Each row is a point on a tangle of strands that fork, close into loops and nearly touch. The rows are in no order.
Points whose rows are less than 54.9 apart are linked; no others are. Some points are linked to none.
nizik: [  4 -12 -10 -16   6   5 -14  -4  13 -11  -6  13   4   4   2  10  12  -8
   4 -19   9  -1]
vusa: [  0   2  -2 -32 -26  -1  23 -15 -14 -16  -1   9   5  13   8  -4 -12 -29
   2  -6 -27  13]
pokap: [ -5   4  -1 -26   5 -23 -20  39 -18  22  20  -1  13  -2 -23 -15 -14  24
  -7  12  -4 -17]
Nus: [ -6   4 -10 -22 -20   9  25 -15 -11 -14   2   7  -4   7  13  -3  10 -30
  -2  10 -20   6]
zam: [  0  19   5  -4  21  -4  17 -20   1 -11  19  -4  -3 -16   8 -36 -38   9
  13 -14 -25 -17]
zofa: [ 10   3   8 -42  30 -25  -6  19  -9   1  12   5   5  -2   6  -1  -9   0
   7 -10 -13 -17]
rila: [ 24  30  19  -6  24 -18  28  16  13   6  -1  -3 -17   9  16  -2  -3 -16
  -9   1  -9  20]
zuput: [  2 -34  -9   3 -23   5 -17 -12   9  10 -10   3   6   4  14  32  27  -6
   2  10  12  14]
ked: [-16   2  -9   4  -4  17  24 -19   7 -29 -16 -10 -13  11 -14  -8  12 -30
  10  -7   3   2]
lur: [ -9  23 -27  30   2  -1 -22 -17  24  13 -21 -10  -3 -12   7  34  40  -5
   4   4  13   0]
kuleg: [-26  -6 -15  -9  -7  22   0 -30  -3 -31   9   7  -5 -11   4 -12  18 -10
  10  15  -9 -15]
tuziv: [ -4 -11   2 -41 -13   5  -6   8 -28 -13   7  -8  17   1 -47 -17 -18  12
 -30 -11 -10 -14]
pev: [ -8  10  -5 -22   8   1  14   6  -5 -22   5   6  -9   3 -25 -18  13  -2
  -7  -2   0   7]
bil: [  2  -8   3 -36  -5  -7  -7   6 -26   8  13  -9  23  -7 -18 -14 -38  11
 -16 -19 -17 -19]
Zomez: [ 12   0  23 -27  18 -47  17  36 -16  18   5 -13  -2   9 -14  -9 -21  -3
  -4  14 -18   4]
Bedub: [-24  10 -13 -20 -21  18  17 -16 -12 -35   7   6  -5   3  -4 -13  13 -18
   1  18 -21  -2]
rekot: [-17  23   3 -34 -28  -7  -8  25 -22  -6  19  11   7  -4 -30 -19  -4  14
 -12  27 -20 -11]
subof: [ 15 -31  39 -24  -3 -28  25   9 -18   5 -10  -1  -5  16   0   9 -22 -14
  -6   7 -24  15]
Ralig: [ -8 -15  -8  -9  -2  10 -21  -2  -8  -7  12   4   8 -11 -21 -17   4  20
 -10  -2  13 -11]
rane: [ 12   8 -16  -7  -7  -3  -7   4  -4  20   4   1 -17  -9  19  18  51  -6
 -16  22   2   2]
dilo: [-18  29 -18   5   3   6   4  -1   0  -4  14  10 -11 -11   7 -14  17   1
  10  14   0  -8]
Leg: [ 19  -8  24  -5  -7  -6  23  -8  -1   4  -1   1  -8  15  36  10 -16 -27
   1  12 -22  16]
lizu: [  7   8  -5 -31   3  -8 -16  12  -7   9  10  15  17   2  10  -3 -15   7
   3 -16  -7  -7]
tenu: [  0 -20   2   8  -6  10  -3 -20   5  -1   2   6   0  -2  42  10   3 -14
  18   7  -9  -6]
nam: [ 21 -56  25 -20  13 -12  -3   1  -4  -3 -14   4  -2  15   0  20  -1  -4
  -7  -4   0   4]
lefo: [-22  -4   4 -21 -23   7  -9  13 -16 -11  20  10  -2  -6 -20 -18  19  12
 -10  40 -10 -14]
Sek: [ 19   7  -6  19   9  -9 -25  14  13  22 -10   7   1  -7  31  39  17  19
   2   5  11  14]
duf: [ 17   0  12 -31  40 -14 -15  15   6  -7   8  12  -3  -5  34  15  -2  -6
  10 -12  -9 -16]
tav: [-23  43  -5  -6 -33   9  -3  17 -21  -6  17  12   3  -3 -21 -23   3  11
  -8  22  -5   2]
vutat: [ 27 -27  26  22   3 -12  -4  12  17  16  -9  -8 -12  11  27  33   4   2
 -11  18   6  20]
lamon: [  2   3   3  27  -5  10  10 -19  16   4  -9  -3 -12   1  51  12  -4 -23
  11  10  -8  -1]
kagor: [ 16  -6   5  20 -38   2  10   7   3  27  -5   2   6  19  20  16 -14   0
   3  11   3  24]
zuro: [  2  29  -4  15   9   0  -7   2   4   9   1  18  10  -2  30  -3 -29   8
  18 -11  -4  -1]
tuze: [ 22 -12  34 -15  18 -35  20  27  -7  20   0  -6  -8  14   6   8 -10  -8
  -9  16 -12   9]
Gerep: [  5  10 -17  39  -5  -2 -22  -6  16  17 -20   1   3 -10  27  38  16  13
   8   9  12   9]
zef: [ -7  -2   7   5  16   0  31 -15   1 -19  13  -6 -19  -6  -5 -27  -2   4
   9  15 -10  -4]
Selaf: [  1  -2 -11 -22  -7   5 -20  11  -4   2   6  14  15   1 -11  -3   1  11
  -3 -16  11  -4]
Fab: [  1 -50  14  -9   3   9  13 -17 -17 -10   0  -5  -4   5 -30 -16 -13  11
 -20   2   0  -3]
bevi: [  7   4   1   5  20  14  18  -6   8 -27 -10 -13  -4   9 -36 -24  -8  -1
  -5 -32  19   5]
karu: [  0  28 -18  31  17  -1 -21  -1  -8  14   9  25  16 -12  23  -3 -18  26
  20  -3   2 -17]
mezu: [  2  -4   1 -16   5  22  10  -8 -14 -12   8 -15  17 -12 -35 -21 -31   7
 -32 -41   6  -4]
Tekig: [ 22 -20  22  10 -20  -7  15  16   1  32  -2  -4  -5  12  18  16  -4  -2
 -11  20   1  23]
tipa: [-17   2 -26  20 -11  23 -38 -16  -5   1   5   8  18 -20  -4  -3   0  26
   8 -15  17 -19]
mafuf: [-14  18 -15  45  -5   2  -3 -16  21  14 -27 -22 -13  -9  -4  25  41 -15
   0  11  18   3]
funu: [ -6   8   7 -23   9 -25   2  37 -13   8  16  -8  -3  -4 -39 -23 -10  21
 -14  17  -3  -7]
kob: [ 15 -38   8 -16   0  -6 -31   2  -7  10   7   5  22  -4  26  23 -13  21
   8 -13   0 -16]
Dopo: [ -6  25 -22  28 -19  12  -4  14   8  11 -19  -2   0   5 -13  16  26  -7
   4  -4  23  18]
duda: [ 20 -28  18  26   3  -3  -9   2  28   6 -18  -4  -3  18  17  20  -7   2
   0  -1  14  21]
togin: [-13 -22 -15  16 -13  12 -20 -26  20  -1 -20  -3  10  -3   7  26  20  -9
  13  -4  12  -3]
zirif: [ 20   8  19 -17  30 -28  21  28   2   8   5  -1 -22   4  13   2   9  -9
  -8  14  -8  10]
valiz: [ -3  -2 -13  28  -1  11 -27 -11  -3  12   9  10  18 -14   8  -6 -22  28
   7 -11  14 -14]
rog: [  6  30   0  -3  15  -1   1 -13   4  -4   8   9   6  -5  26 -16 -38  -1
  16 -23 -20  -9]
zitem: [  9  15  14  -5  19  -9  36  -3  11 -16  -2  -5 -12  10 -18 -27 -24  -9
   0 -13 -10  18]
kap: [ 23 -37  19 -21   8 -15 -21  21  -3  13   1   2  14  11  13  24  -6   8
   0 -11   3  -4]
Doku: [-17  -5 -13   5  -2  20 -39  -5 -10   1  19   0  12 -25 -22 -11   8  33
 -11  -3  15 -23]
Vek: [-14  18 -24  13 -10  11  -5  -4  -6   8   9   4 -15 -16  10   6  42  -8
  -5  30   2   1]
denir: [ -4 -11  -5 -30  -7  26  -1  -7 -23 -25   6  -5  14   0 -40 -16 -15   5
 -29 -28   0 -10]
nuvut: [ -4   8  10 -36  13 -34  16  33 -18   2  12  -9  -7   5 -32 -17  -9   8
  -9  25 -22  -3]
Periv: [  8  -9   3  27  -4   4  -8   0  24   5 -16  -2   4  13   0  11  -7  -2
   5 -13  18  13]
fad: [ 21 -16   4 -24  27   0 -14  -2  14 -15  -4  13  -1   1  22  18   9 -14
   4 -18   0  -1]
led: [ 12  19   9  20 -14   4  24 -10   3  14  -1  -4 -13   8  42   4 -13 -22
   2  16 -18  11]
Turet: [-34  28 -29  41 -14  16 -14  -9   9  -1 -28   0  12  -6   0  19  14  -8
  26 -21  16 -18]
Nulor: [ 16  22  12   0  25 -10  26  12  22 -10  -4   0 -15  10   1 -12 -17 -12
   0  -9  -4  17]
fot: [  0 -38  11   2  22   3  13 -15  -5 -17  -1  -9 -14  -2 -40 -24   4  18
 -15   5   8   1]
Losi: [-27  15 -18  22 -24  20  14 -15   3 -10 -15  -7  -6   6   4  -1  18 -30
  13   2   2  -3]
tam: [-30  30 -15  44  -1   9  -9   0   4   0  -5  -6  -9  -7 -23 -12  25   7
  10   8  27  -2]
tege: [  2 -25   1   9  -9   6 -25 -14   6   6   3   9   9  -5  34  18  -3  11
  18  -1   0 -11]
Vez: [-36  29 -20  42 -27  18   4  -5   2   2 -22  -7   2  -1  -1   5  15 -18
  21  -5  11 -10]
paz: [-25  15 -32  29  -9  18 -29 -17   8  -4 -11  10  11 -12   0   8  13   6
  22 -16  16 -14]
dubin: [ 24 -17  22  14  13 -20 -20  28  13  25   0   1  -4  -1  23  32  13  20
  -4  11  11  10]
muta: [  6 -32  19   0  14 -12   7   2  -1   5  11   1  -8  -3   0  -8   4  11
  -3  20   5   1]
godoz: [  2  20  -6  15 -37  -1   9  17  -8  32  -1   6   7  10  12  10  -9   2
   2  13   1  22]
Renit: [-16   6   1  20   7  10  40 -17  10 -24  -1 -14 -23   1  -7 -21   9 -15
  12  14  -3   0]
zugo: [ -8 -27   4  17   6   8  -3 -13   8 -11  -3 -12  -9  -2 -42 -17  16   9
  -7   2  23   8]
kud: [ -4  12   4 -20  28 -10  25  -5  -3 -23  24  -3  -9 -11  -9 -31 -11  14
   3   0 -21 -15]
Zatel: [ 16 -49  19 -16  12   4   8 -15 -12  -7  -9   0   3  12 -18  -3 -19   1
 -15 -15  -1   3]
Fer: [ -7  33 -15   8 -12  11  12  11   5  -6 -13  -5 -10  14 -17   3  26 -26
  -6  -7  16  20]
vavu: [-22  40 -15  17 -14  13  -5   8  -9  -6   5   5  -4  -3 -19 -16  12   6
   7   7  13   1]
gotig: [ -4 -18   0   1  19 -11 -21 -11  12   9  12   4 -12 -21  13  13  37   7
  -1  24   5  -3]
fotug: [ 15 -25  27 -13  -5 -15  18  -5  -6   1  -5   4   2  16  14   3 -26 -12
   2   0 -20  11]
genek: [  1   6 -12  30 -25  10  -7   7  17  14 -24  -3  10  13  -5  22   5   1
   9 -11  23  20]
Gumod: [-18  13  -1  57  -2   5   1 -10  32   8 -25 -21  -9  -3  -9  11  18 -11
  10   4  23   2]
niki: [ 10   2  -2  -2  15  20   4  -5   4 -11  -2 -13  13   0 -28 -17 -25   4
 -15 -46  20  -2]
Rava: [ 12  -5 -18   5 -20  -1 -13   0   3  21  -7  -2  -4  -3  16  36  43  -4
 -10  16   8  12]
vop: [  2 -17   6 -34   6  -7 -10  -4 -30   9  24 -13  26 -16   5 -13 -42  12
  -6 -16 -27 -33]
ludev: [  3  13   9   6  22   3  35 -10   8 -29  -1 -13 -13   7 -37 -28 -13  -1
  -2 -18   0  11]
rut: [  6  12  -5 -32   4  -5  -5  -9  -4 -12   9  11  19  -3  15  -8 -33  -5
   8 -32 -21 -13]

A piece is two or more points that can be reached from each other along the links. Count, over all rows, the pieces, the separate loops (a circle has one, a figure eight two, a Y none), the forks (points with three links) and the tips (points with one).
pieces: 5
loops: 3
forks: 7
tips: 11

How many points has the smallest loop of links through each point below? Write 0 if it is on no loop.
Renit: 14
karu: 10
fad: 6
